Each row is a point on a tangle of strands that fork and nearly touch. The rows are in no order.
Points whose rows are less than 100 apart are linked; no others are. Some points are linked to none.
(22): -2.8, 22.7, 32.5, -14.1, 0.7, -21.2, -21.8, -43.3, -17.2, 41.2, 7.3, -3.4, 4.0, -37.2, 6.4, 34.4, 4.2, -18.5, 4.4, -16.3, 7.4, 16.6
(1229): 23.6, -35.0, -17.8, 39.8, 1.9, 8.5, 39.1, 6.2, 15.5, -22.4, 1.5, 3.7, 16.9, 18.7, 34.5, -37.4, 12.1, 17.5, -40.7, 22.8, -3.8, -15.5
(660): -35.6, -27.2, -15.3, -1.4, 11.2, 4.2, -20.5, -46.4, 17.7, 20.6, 39.8, -7.1, -7.0, -25.5, 27.0, 20.9, 44.9, 4.4, -12.8, 7.5, -8.4, 30.0
(733): -35.0, 27.3, 31.4, -26.4, 15.1, -9.3, -38.2, -37.9, -0.2, 33.5, 12.4, 6.4, 16.2, -27.2, -48.3, 28.5, 15.6, -26.7, 15.7, -14.6, 6.4, 16.9
(566): 9.4, -22.2, -41.0, -16.1, 55.1, 17.7, 25.6, 9.3, 9.4, 21.6, 49.6, -17.6, -6.6, -13.0, -9.2, 14.6, 5.0, -1.9, -32.6, 10.6, 12.4, 57.0
(648): 25.7, -22.3, 3.7, 54.2, 6.8, -7.9, 13.8, 4.5, 11.9, 5.1, 29.2, 10.1, 3.3, 26.8, 32.4, -50.0, -26.3, -0.3, -34.9, 15.6, 0.7, -31.4
(559): 4.5, -18.9, -3.7, 25.7, 0.2, -19.9, 7.8, 21.6, 15.6, -20.1, -8.1, 42.4, 10.0, 75.9, -27.4, 12.6, -13.6, -3.0, -45.7, -30.5, -12.3, -31.3
(365): 52.6, -28.5, -59.1, -31.5, -18.0, -2.4, 25.6, 22.5, 13.1, -8.9, -18.3, 8.2, -13.8, 55.4, 19.8, 13.2, -28.2, 21.2, 12.5, 24.1, -42.6, -16.7
(432): 15.7, 7.5, 10.0, 27.0, -5.3, 5.1, 31.4, 3.7, -53.3, 20.6, 20.0, -17.1, -9.9, 23.5, 50.6, -11.3, 2.3, 0.2, 8.7, 4.3, 20.8, -47.8
(606): 1.4, 12.3, 7.3, -5.9, -5.5, 10.7, -10.2, 43.4, -22.4, -17.0, -38.7, 27.8, 50.4, 33.4, -36.0, 2.2, 29.9, 4.0, 5.1, 0.9, 6.8, 4.8
(348): -20.0, -0.3, -12.0, 16.8, -12.9, 5.6, 29.2, -2.1, 0.9, -10.2, -1.7, -43.9, -54.3, -0.1, 17.1, -3.4, 11.9, -25.8, -24.7, 6.1, -38.7, -21.3
(959): 20.5, 42.0, -4.4, 39.0, 38.3, -11.4, -29.1, 19.3, 16.9, -16.9, 16.8, 13.0, -22.5, -64.3, 8.9, -5.8, -76.4, 1.2, -17.5, -16.8, -12.2, -0.8
(667): 26.1, -36.1, -10.0, -0.7, -23.0, 55.4, 21.7, -2.6, -6.6, 7.4, -9.5, 21.7, 23.6, 23.7, 11.1, -7.9, 63.1, 30.6, 2.3, 9.3, -20.7, -13.8
(370): 31.0, -10.8, 1.5, -30.9, -27.0, 41.1, -23.4, -0.4, -0.8, 8.0, -36.0, 49.5, 19.2, 45.8, -21.6, -22.2, -4.8, 21.2, 45.9, 23.9, -60.4, 5.1
(299): 17.7, -19.5, -43.7, 22.1, -17.1, 5.1, -14.5, 26.0, -26.6, -28.4, 1.8, 14.8, -33.8, 36.1, 40.3, -15.8, 4.3, -2.1, -23.3, 31.9, -18.7, 19.5
(230): -5.6, 5.9, 9.4, 24.9, 0.7, -6.1, -28.9, 16.7, 7.0, 21.4, 14.6, -42.8, -30.3, 1.1, 16.1, 45.7, 33.6, 10.8, -15.2, 9.2, 6.1, -4.7
(478): -26.1, 33.2, 49.7, 5.0, -5.7, 16.9, 5.8, -5.3, 8.1, 10.2, -34.8, 7.5, 17.9, -43.0, -13.7, -18.1, 0.4, -8.8, 23.2, -15.4, -27.7, -54.3
(1117): -18.8, 10.3, 28.7, 11.9, 8.9, 60.6, 21.3, -18.5, -40.5, -0.8, -8.1, 30.4, 38.7, 18.0, 22.1, -40.4, 26.0, 23.8, 31.2, 15.7, -39.4, -15.3
(1124): 3.4, -4.2, 3.3, 44.6, 8.0, -25.5, -24.6, 25.7, 36.6, 11.8, 23.7, -26.7, -22.6, -25.7, -40.7, 26.6, -33.1, 7.9, -24.3, -24.0, 57.4, -23.5
(285): -13.1, -24.0, -8.8, 18.9, 1.1, -25.6, -5.1, 34.8, 20.9, -22.7, -8.1, 26.8, 27.7, 64.1, 17.5, -14.4, -4.0, -2.2, -17.5, -5.0, -36.1, -21.9
(296): 40.2, -22.6, -6.4, -31.8, -19.5, -1.0, -10.5, 6.8, -2.2, 9.9, -29.8, 48.1, 55.0, 48.0, -42.1, -25.9, -18.6, 23.2, 54.4, 9.2, -56.3, -35.2
(491): 26.0, 22.1, -6.2, 54.1, 15.3, -13.0, -14.7, 14.4, -5.7, -24.6, 1.4, -7.2, -43.9, 11.8, 4.0, -10.0, -40.9, -16.0, -44.8, 14.5, -21.1, -9.1
(106): 0.1, 7.4, 11.7, 41.9, 10.2, -23.6, 6.9, -1.8, 3.9, -17.5, -19.1, 6.6, -1.8, 22.4, -24.5, 37.0, -12.3, -11.9, -52.1, -37.3, -8.2, -29.7
(759): 12.0, 41.9, 56.3, 2.0, -31.8, -14.7, -2.8, -34.2, 12.5, -3.6, -30.4, -16.0, 0.0, 19.8, 10.9, -7.5, -41.3, 7.9, 23.7, -8.8, 22.4, -26.8
(875): -40.1, 24.4, -6.2, -49.0, 8.4, 12.4, 17.4, -47.4, -16.8, 9.3, 22.4, -19.7, -24.1, -30.7, -0.8, 18.7, 32.5, -19.2, 11.2, 17.9, 28.4, 9.0
(1080): -4.4, 16.0, -24.0, 1.8, 74.1, -2.8, -13.2, 17.3, 16.4, 24.7, 69.3, -27.5, -8.4, -27.9, -17.0, 14.0, -27.2, -5.0, -13.6, 10.6, 31.8, 22.8
(781): -7.5, -15.0, -8.3, 36.1, 22.7, -14.1, -10.8, -22.4, 39.1, 20.0, 31.9, -8.3, -11.5, -42.6, 6.3, -10.1, -31.5, -23.5, -45.2, -12.6, -25.4, 25.8
(1103): -43.0, 8.2, 19.0, 5.4, -6.6, 8.6, -26.8, -15.7, -34.1, 15.5, 9.4, -31.3, 23.5, -55.4, -7.7, -14.5, 43.7, -1.4, 33.6, 9.6, 11.9, -12.7
(314): -13.0, 5.1, 11.7, 6.6, 17.6, 3.7, 32.4, 8.5, 41.2, 4.0, -3.3, -10.4, 27.3, 26.1, 13.8, 17.7, 12.6, 10.2, -31.6, -9.6, 9.0, 4.7
(502): 45.4, -28.1, -17.2, -21.9, -13.4, -41.7, -0.1, 13.6, -12.1, -23.4, -28.8, 48.1, 54.3, 61.9, -27.0, -15.1, -18.3, 15.7, 22.3, 1.3, -27.2, -34.4
(770): 20.8, -31.3, -37.5, -7.2, 6.2, -4.6, 34.8, 54.8, 23.1, -8.0, -16.0, -17.2, -3.2, 43.3, -25.1, 13.4, -3.9, -6.9, -25.0, -13.8, -27.6, 8.5
(415): -46.7, -30.2, -51.6, 8.6, -6.4, 26.4, 21.9, 8.0, 17.3, -25.5, 33.7, -29.4, -15.9, 15.9, 35.3, -16.7, 16.5, 26.7, 7.6, 16.2, 13.3, 37.4
(936): -3.9, 17.5, 18.7, -23.8, -36.1, 9.7, 20.2, -28.2, -12.0, 17.0, 1.9, -33.2, -46.4, -32.9, 33.7, 13.0, 0.5, 8.9, 46.0, -11.6, 25.7, -14.9
(647): 56.1, -33.7, -33.5, -4.6, 0.3, -56.8, 6.0, 11.0, -17.3, -29.4, -10.2, 28.5, 7.8, 73.0, -22.6, -23.7, -35.7, 1.4, -4.0, 14.7, -29.4, -7.1
(1131): -28.0, 49.1, 42.2, -37.6, 6.2, -14.4, -38.3, -0.6, 19.1, -9.8, -23.5, 33.4, 2.2, -50.1, -17.9, 27.5, -17.5, 12.5, 46.8, -12.2, 33.2, -21.8
(157): 10.3, 4.6, 29.3, -13.1, -17.0, 15.8, -23.2, -23.2, 14.0, -11.9, -36.6, 45.0, 21.1, 67.7, -24.1, -19.7, 2.9, 9.0, 9.9, 6.3, -59.7, 8.6
(460): 8.7, -28.1, -50.2, -30.5, -32.9, 37.8, 22.3, 19.8, -14.2, -13.0, -21.2, 18.8, 15.8, 19.6, 23.4, 11.8, 36.2, 25.1, 33.2, 6.0, -28.6, -7.1
(1005): 47.4, 4.7, 32.6, 27.9, 7.5, -35.4, 8.9, 17.3, -0.4, 15.3, -7.5, 5.4, -12.5, -10.4, 11.8, 27.5, -57.5, 6.4, 0.1, -41.3, 24.9, -42.1
(923): -2.5, -14.1, 0.3, 3.6, -18.2, 5.6, -18.9, 17.8, 1.4, 17.0, -10.3, 24.0, -4.9, 13.3, -21.8, 17.2, 51.4, -34.4, -33.7, -11.2, -27.8, -6.0
(950): -1.3, 3.6, 13.8, 35.2, -19.6, -22.4, 7.9, -16.5, 27.8, -4.3, 1.4, 9.1, 4.6, -11.7, 39.4, -34.9, -42.0, -11.4, -27.6, 1.5, 26.5, -22.5
(551): 11.2, -30.9, -59.0, -43.4, 12.0, 6.9, 21.2, 17.0, -3.4, -0.9, 11.5, -20.5, 12.7, 9.4, 1.6, 20.9, 20.2, 16.8, 3.4, 13.2, 21.6, 60.5
(335): -24.4, 6.6, 26.5, -19.7, -14.9, 12.4, -25.2, -61.7, 41.9, 19.0, 8.3, 7.2, 8.1, -65.5, -5.3, -15.1, 20.3, 5.9, 17.7, 18.7, 27.1, -6.6
(793): 6.1, 6.4, -11.9, 9.1, 26.8, -16.9, -16.5, 8.9, 38.8, 25.1, 47.1, -31.0, -36.8, -30.5, -34.2, 8.9, -38.4, -10.1, -14.3, 3.9, 66.3, 7.6
(402): 6.1, -15.4, -19.7, 22.5, -5.0, -9.6, 20.1, -16.5, -8.1, -19.2, 4.8, -39.7, -4.0, -9.6, 2.9, -34.3, -4.3, -12.1, -31.2, 22.5, 27.9, 39.7
(1168): -14.8, -3.4, 14.2, 30.3, -24.7, -14.7, -2.5, -21.7, 48.6, -4.7, -4.3, 36.3, 19.4, -9.6, -10.1, -18.2, -12.2, -20.5, -49.8, -12.7, 25.7, -11.7
(1040): 27.9, -17.4, -7.9, 10.5, 3.4, 18.2, 44.2, 5.6, -47.9, 21.8, 20.0, -17.6, -18.2, 52.0, 26.8, -2.5, 23.6, -7.0, -5.3, 1.0, -12.9, -10.8
(982): 31.9, 47.9, -7.4, -2.5, 39.4, 5.6, -36.9, 30.2, 32.6, 1.4, 44.9, 11.0, -27.9, -70.9, -6.7, -9.5, -73.3, 9.7, 16.6, -22.2, 17.1, 7.8
(817): 18.1, 12.5, 21.9, 4.2, -14.5, -4.0, -21.0, -33.0, -31.2, 18.3, -2.3, 8.8, 29.9, 0.6, -2.9, 6.2, 24.0, -7.0, -16.2, 4.5, 35.2, 45.9
(1190): -15.0, -40.3, -6.4, 29.3, -2.6, 4.1, 4.2, -36.3, 12.1, 24.4, 29.5, -7.5, 6.1, -13.7, 44.7, -16.1, 7.7, -3.1, -23.8, -8.6, -23.9, 24.2
(1114): 11.0, -8.2, 11.3, -63.6, 2.7, -10.4, -4.2, -16.0, 5.2, -11.1, 0.2, -7.8, -21.9, -72.5, 9.8, 5.2, 14.8, 22.9, 61.4, 11.0, 59.1, -25.0
(225): -21.6, 26.9, 24.0, 12.7, -26.3, 22.6, -11.8, -15.1, -1.5, -5.5, -14.2, 11.5, 4.2, 2.3, 30.7, -4.9, 28.6, 6.2, -4.1, 19.3, 0.9, -18.9
(507): -48.8, -8.5, -44.7, -7.7, 3.4, 18.2, 23.6, -22.7, -42.0, -26.8, 24.6, -15.8, -23.8, -25.5, 14.6, 11.9, 60.7, -6.8, 8.1, 13.5, 13.0, 16.8
(437): 3.1, -29.9, -1.5, 22.8, -25.9, 52.8, 24.6, -38.2, -41.1, -11.7, 3.3, 15.6, 18.1, 32.2, 18.9, -35.7, 52.3, 30.5, 37.4, 6.4, -31.4, -17.0
(850): -22.0, -4.8, -13.1, 15.3, 10.6, -31.1, -3.3, 20.7, -8.1, -17.8, 3.2, -21.1, 20.6, -13.6, -12.4, -9.5, 13.4, -20.4, -28.4, 13.3, 42.2, 14.2
(1149): 10.2, 30.6, 51.9, 11.0, -16.9, 11.4, -6.2, -32.1, -30.6, -4.6, -34.1, -3.6, 9.9, 37.1, -53.6, -35.8, 0.7, -19.4, 12.9, 6.2, -20.1, -16.3
(974): -36.0, -29.0, -47.4, 5.4, 8.6, -26.4, -10.7, 41.6, 13.2, -23.3, 12.6, 3.3, 24.0, 0.0, 9.9, -24.9, -7.3, -17.7, -22.3, 3.7, 0.4, 36.9
(847): 30.5, -18.3, -51.4, -39.2, -46.4, 31.2, 26.0, -6.1, 4.8, 1.4, -25.1, 25.9, 27.9, 33.0, 23.7, 3.7, -11.0, 36.7, 49.8, 22.8, -33.5, -31.1
(668): 9.8, 11.0, -10.0, 22.1, 17.9, -9.5, 30.0, 2.2, 7.9, -15.8, 5.6, -32.3, -26.9, -65.7, 32.8, -0.2, -19.6, 9.2, -17.7, 20.3, 24.9, -20.4
(396): 13.5, 4.8, 7.8, 3.9, -18.3, 0.9, -0.1, 8.4, -20.2, 32.2, 6.9, 37.9, -11.5, 44.8, -0.7, 10.3, 10.3, -47.8, -32.8, -17.6, -8.7, -7.8
(1090): -13.5, 15.1, -3.4, -1.8, -7.5, 3.4, 20.6, -6.6, -24.2, 22.7, 23.1, 25.4, -16.7, 14.7, 44.5, -5.6, -11.9, -42.7, -31.8, -9.2, 0.1, 16.6
(748): 27.5, -1.3, -27.0, 38.0, 4.4, -25.3, -19.3, 35.3, -26.5, -36.2, -5.9, 6.4, -19.8, 39.8, -11.3, -7.8, -23.7, -21.6, -40.8, 11.2, 1.5, 21.0
(124): -35.1, 10.1, -0.5, 6.4, 7.1, -22.8, -21.2, 17.1, -13.2, -6.3, 7.7, -19.1, 15.0, -49.8, 9.0, 6.7, 35.6, -4.7, 1.7, 23.6, 48.4, -30.8
(1208): -32.3, 55.5, 49.3, 0.7, 8.3, 39.7, -6.4, -8.2, -15.5, -14.0, -41.8, -8.8, 5.6, 3.1, -40.8, -18.7, -2.2, -2.6, 19.3, 23.1, -21.3, 15.3
(151): -22.3, 18.7, -12.2, -9.4, 19.1, 6.4, 25.1, -5.4, -20.3, 35.9, 38.8, -22.5, -47.6, -13.8, 31.3, 19.3, -18.8, -33.8, -14.3, -11.9, -7.6, 21.0
(845): -18.5, 22.9, 43.1, 8.8, 7.4, 60.3, -26.5, 22.4, -8.5, 13.3, -28.7, 0.3, -3.4, 27.1, -51.7, -14.0, 15.3, 14.2, 26.0, 28.1, -22.9, 31.5
(1191): 1.2, -17.0, -11.1, 2.2, -36.4, 3.7, 28.3, -10.9, -18.4, -19.8, -11.5, -30.0, 4.2, 23.3, -1.7, -55.1, 14.4, -22.2, -11.7, 13.8, 8.5, 9.2
(741): -18.7, 25.5, -5.0, -33.7, -10.2, 18.0, -10.7, 36.7, -19.7, -0.6, -8.9, 7.4, 22.5, 24.6, -26.8, 4.7, 41.0, -6.5, 9.9, 15.5, 41.9, 31.7
(704): -22.0, 6.3, 6.2, -18.6, 12.7, 21.2, 54.1, -24.3, 32.3, 6.4, 7.6, -20.1, 28.2, -13.8, 6.9, -0.1, 30.2, 18.5, -14.5, 9.4, 37.7, 6.4
(398): 15.8, 13.2, 38.4, -28.4, -30.9, -24.1, -2.6, -28.7, 17.4, 12.0, -19.8, -33.8, -28.1, -24.7, 31.2, 11.2, -34.8, 14.5, 37.3, -22.4, 17.0, 3.8
(774): -1.9, -19.6, -35.0, 22.1, 35.7, -0.9, 8.8, 44.8, 45.1, -5.9, 18.8, -8.0, -2.6, 10.4, -46.6, 12.6, -17.3, -6.0, -51.8, -19.5, -3.1, 26.4
(957): -24.2, 2.8, -1.6, 16.6, -9.4, 7.8, 36.0, -44.5, -24.2, -5.2, 13.0, -50.6, -35.4, -32.1, 51.2, 12.0, -1.4, 18.9, 29.6, -11.4, -0.9, -7.8
(729): -29.8, 5.2, -5.7, -38.6, -7.5, 54.4, 39.3, -15.7, 13.1, -10.8, -10.2, 13.5, 19.8, -13.0, -25.2, -28.8, 47.4, 3.5, 0.9, 16.5, 9.7, 23.9
(308): 4.9, 2.8, 3.9, -17.1, 27.4, -44.6, -21.6, -41.9, 10.5, 20.0, 19.7, -11.3, -19.3, -57.8, 4.1, 38.0, -21.0, -15.9, -3.3, -5.1, 26.1, 7.4
(1135): 24.5, -35.8, 10.4, -46.8, 13.2, -36.6, 1.4, 26.6, 32.6, -14.3, 2.5, 9.4, -58.6, -60.5, 14.6, -1.8, -19.2, 8.1, 25.5, -27.6, 20.8, 6.4
(1180): -20.1, 13.5, 20.6, -7.0, 18.3, -31.4, -18.3, -25.9, 25.4, -2.2, 6.1, 7.0, 31.4, -34.0, -49.8, 36.7, -15.6, 9.8, 1.8, -25.0, 71.3, -22.8
(736): 10.9, 6.5, 34.9, 8.0, -29.4, -12.7, -18.6, -26.6, 3.0, -15.4, -23.6, -6.9, -8.3, 72.3, -28.3, -19.8, 10.1, -11.0, -2.7, 6.7, -36.8, -19.7
(651): -45.1, -8.7, -10.1, -43.4, 23.0, -10.4, -35.1, -20.6, 16.5, 19.6, 27.3, -0.5, 18.8, 0.6, -13.5, 29.3, 42.1, -22.3, -0.6, 4.6, -2.7, 36.2
(1074): 27.9, -16.0, 14.7, 26.6, 4.2, -36.6, -4.2, -30.0, -14.9, -19.2, -2.6, -29.4, -17.3, 66.0, 4.4, -20.9, -11.0, -2.9, -14.8, 18.0, -51.3, -4.8
(321): -23.0, -0.7, -8.3, -32.8, 15.9, -27.5, -14.4, -2.4, -1.3, -4.0, 20.3, -12.8, -3.1, -67.2, 18.6, 4.8, 7.0, 0.9, 37.7, 23.4, 66.3, -39.4
(1115): -28.5, 45.0, 53.1, -12.3, 22.2, 12.2, -8.3, -4.3, -3.5, 9.5, -28.3, 19.0, 23.9, -70.6, -9.6, 9.0, -9.2, 13.5, 44.5, -4.7, -5.9, -23.0
(1036): -2.2, 44.2, 38.6, 19.4, -28.4, -31.0, -14.3, 8.1, -1.2, -12.0, -22.8, -2.1, -19.5, 42.1, 1.2, 7.6, -34.7, -8.3, 4.9, -9.8, 22.6, -55.6
(286): 14.3, 19.1, -9.2, 46.9, 31.8, 8.3, -20.6, 4.7, 9.1, 4.4, 29.3, -9.4, -29.1, -22.5, 20.7, -6.0, -36.6, -5.0, -35.5, 6.2, -30.3, 24.1
(995): -7.5, 13.5, 44.3, -3.8, -30.7, -10.6, 2.7, -3.1, 33.0, 4.9, -34.3, -7.1, -11.8, -38.6, -37.3, 5.8, -11.7, -6.2, 21.0, -41.6, 1.9, -55.6
(395): -22.4, -9.0, -40.8, -11.4, -28.2, 18.0, 10.5, 30.7, -27.5, -27.5, -6.9, 16.0, -21.3, 46.6, 38.7, -10.4, 27.0, -9.4, 3.0, 14.2, -20.0, 3.3
(872): -12.2, 35.0, 41.5, 30.2, 12.9, 13.7, -32.4, 8.1, -29.9, -12.7, -31.9, 30.1, 46.4, 9.2, -61.4, 17.1, 12.4, 8.9, -5.9, -12.4, 13.5, -1.5
(632): -43.6, -7.0, 10.4, 2.6, -9.6, 13.8, -41.3, 6.8, -13.7, 2.3, -5.9, -8.1, 45.9, -15.2, -35.4, -31.3, 41.8, -6.5, 26.2, 9.4, -9.7, 24.0
(1173): -59.1, 35.9, 7.7, -34.8, -4.3, 53.7, 21.9, -37.6, -9.4, -1.2, 6.3, 4.1, -1.5, -30.6, -10.2, -21.4, 28.2, -2.2, 25.7, 22.7, 18.5, 12.9
(663): -10.4, 5.2, 17.7, 16.4, -4.4, -10.5, 13.1, -46.6, -28.0, -4.5, -8.2, -59.4, 1.2, 8.7, 32.0, 1.4, 1.6, 4.2, 7.6, -1.0, -25.5, 18.1
(1223): 32.1, 1.8, 18.2, 2.8, 15.0, -40.8, -7.6, 21.6, 23.2, -2.3, -5.7, 38.4, -25.7, -43.3, 25.6, 40.4, -61.1, 17.1, -3.6, -44.9, 31.8, -14.1
(411): 18.5, -4.9, 6.7, 39.7, 12.9, -12.3, 3.5, -32.3, -33.8, -15.2, 13.5, -39.5, -9.4, 35.8, 54.0, -12.9, -21.9, 21.9, -6.5, 18.8, -20.5, 16.1
(833): 38.8, 5.6, -4.2, -6.6, 46.3, 4.6, 4.3, 27.5, 39.0, 23.3, 44.8, -23.1, -21.6, -70.2, 12.2, -3.4, -56.7, 31.4, 22.2, -12.3, 28.7, -1.6
(337): 37.3, -32.9, -20.2, -20.0, -14.1, -10.5, 3.8, 32.0, 12.8, 3.5, -28.4, -8.7, 12.1, 71.2, -18.4, 26.8, 3.9, 10.1, 10.2, -12.5, -48.2, -3.6
(43): -23.1, 38.6, 34.1, 19.5, 2.2, -9.1, -7.6, -10.7, -7.7, -13.5, -29.4, 27.1, 20.0, 9.5, -39.0, 52.0, -11.0, 5.1, -25.3, -46.8, 14.7, -32.4
(1087): 17.2, -19.5, -54.8, -31.9, -9.1, -15.6, -9.5, 50.4, -8.0, -9.9, -19.8, 5.2, 28.2, 18.2, 4.8, 31.9, 0.0, 11.2, 9.8, 9.7, 11.2, 38.6
(163): -7.2, 23.2, -14.2, 52.2, 58.5, -4.8, 2.6, 49.4, 25.1, -17.5, 22.0, -5.3, 2.1, -3.2, -31.0, 16.2, -38.6, 1.3, -50.4, -22.6, 7.1, -2.5
(389): 4.0, 30.4, -6.4, -12.6, 24.3, -11.6, 7.3, 10.5, -17.4, 16.4, 27.9, -10.9, -59.1, -51.8, 45.0, 18.5, -58.2, -15.0, 13.6, -10.1, 0.6, 10.7
(122): 12.8, -27.3, -25.0, -27.3, -38.3, 14.5, -16.6, -6.0, 10.7, 2.4, -24.4, 41.8, -0.8, 9.2, -4.9, 5.8, 38.3, -20.9, -18.0, -2.6, -43.6, 29.8
(497): 37.7, -33.0, -28.4, -14.5, -28.6, -16.2, -12.0, -8.4, -47.8, -24.0, -29.2, 7.0, 29.8, 34.7, 11.7, -18.9, 6.0, 1.9, 16.4, 15.7, -31.5, 24.7
(49): 19.2, 18.4, 21.6, 25.3, 20.2, -16.6, 31.7, 10.3, 6.8, 18.5, 0.9, -20.4, -2.6, 11.4, 5.5, 25.7, -24.3, -8.0, -28.8, -22.4, 9.9, -24.4
(352): 35.6, -23.0, -14.0, -7.7, 4.8, 13.5, 51.1, -0.9, -11.2, 5.9, 23.4, -23.7, -18.1, 84.3, 18.1, -24.8, -15.0, 10.6, -3.0, 13.5, -18.3, 9.2
(1096): 0.7, -11.7, 16.2, 27.1, -9.1, -14.4, -32.8, 1.5, 32.8, 24.0, 10.9, -30.8, -7.6, -4.5, -40.2, 31.8, 30.2, -1.2, -24.3, -7.1, 34.3, -7.2
(740): 2.7, -18.5, -3.0, -44.9, 28.0, -41.3, -21.9, -20.5, 44.6, -6.1, 17.9, -8.0, -51.8, -73.1, 20.0, 28.9, -30.2, 1.0, 23.4, -3.3, 11.6, -4.5
(561): 35.1, -26.5, -32.5, 23.7, 40.6, 10.3, 10.1, 20.2, -4.9, -6.5, 19.5, -14.1, -3.4, 32.1, 12.2, -17.4, -22.7, 5.1, -19.5, -0.5, -75.3, 24.6
(905): -12.6, -28.9, -5.6, -18.3, -13.4, 18.7, -19.6, 8.8, -31.0, 24.6, -2.2, 1.6, 53.6, 10.2, -6.3, -7.0, 46.9, -1.5, 28.5, -14.5, -36.9, 30.4
(922): 33.1, -4.8, 12.7, -10.7, -18.2, 15.1, 6.6, 1.5, -46.3, 29.7, 14.1, 31.1, 0.2, 70.9, 11.3, -9.8, 35.2, -13.4, 3.4, 6.0, -17.4, -20.0
(510): 3.7, -16.5, -9.5, -32.2, -28.0, 49.3, -7.5, 10.8, -38.1, 24.7, -14.9, 32.4, 31.0, 23.5, -15.5, -31.0, 11.2, -2.9, 50.7, -0.6, -48.9, 22.9
(212): -7.0, 20.5, 23.0, -21.9, -6.3, -47.6, -19.4, 3.7, 12.5, -10.6, -14.9, 27.5, -7.6, -44.8, -6.7, 32.5, -41.6, -1.6, 16.6, -41.5, 51.7, -18.1
(111): -1.6, 1.0, 1.5, -23.9, 10.3, 60.3, -7.4, 39.5, -1.6, 1.2, -45.1, 34.2, 14.1, 3.1, -64.0, -10.3, -1.6, 24.4, 30.3, 37.0, -12.7, 52.4
(474): -29.3, 9.4, 34.0, 14.8, -22.7, 1.3, -25.7, -34.6, 29.0, 15.5, -4.3, 33.8, 38.5, -34.9, -18.2, -32.5, -0.3, -14.1, -8.7, -10.5, 17.3, -1.6
(68): 32.3, -2.2, 5.9, -25.6, 14.3, -17.9, 31.5, 39.4, -9.9, 1.1, 2.1, -5.4, -54.6, -52.5, 39.5, -0.3, -46.9, -1.6, 27.8, -35.4, 1.2, -11.2
(136): -9.5, -23.1, -39.5, -13.1, -14.1, -24.8, -15.9, 48.9, 8.8, -26.2, -27.1, 32.4, 52.8, 10.2, -20.8, 7.4, 8.2, -8.8, -8.4, -11.8, 5.6, 16.3
(1069): -14.5, 12.8, -16.3, -26.4, 6.3, 42.5, -0.6, 13.7, -38.4, -2.3, -0.5, 4.8, 20.2, 6.8, -1.3, 24.6, 69.7, 27.7, 19.3, 24.6, 26.2, 32.1
(555): -1.9, -9.7, 24.0, -12.3, -23.3, -9.8, 6.9, -32.7, 50.5, 21.5, -3.6, -21.1, -17.2, -65.0, -13.5, 0.9, 8.0, -6.7, 4.3, -13.3, 14.6, -32.2
(37): -36.6, -14.2, -23.1, 10.2, -14.8, 15.1, 18.2, -13.4, -15.8, -36.2, -8.1, -36.8, -18.6, -14.1, 15.2, -1.4, 60.5, 5.0, -7.3, 14.8, -24.6, 0.2

A fork is a point with three links. Follow the links from the first point to the second and name the forks in between, in order.
(352) / (847) -> (1040), (396), (22), (286), (460)
(337) / (651) -> (460), (286)
(68) / (959) -> (22), (286)
(49) / (1036) -> (106), (606), (136), (850), (124), (370), (736)
(1080) / (411) -> (136), (850), (124), (370), (736)
(124) / (845) -> (370), (736)
(959) / (1117) -> (286), (460)
(106) / (950) -> (49), (212)
(923) / (982) -> (396), (22), (286)

Follow the links from the first point to the second, and from the first to the third. Name the last point that the two ways share.
(337) / (396) / (833) -> (286)
(957) / (285) / (566) -> (136)
(321) / (704) / (1180) -> (49)
(740) / (365) / (437) -> (460)
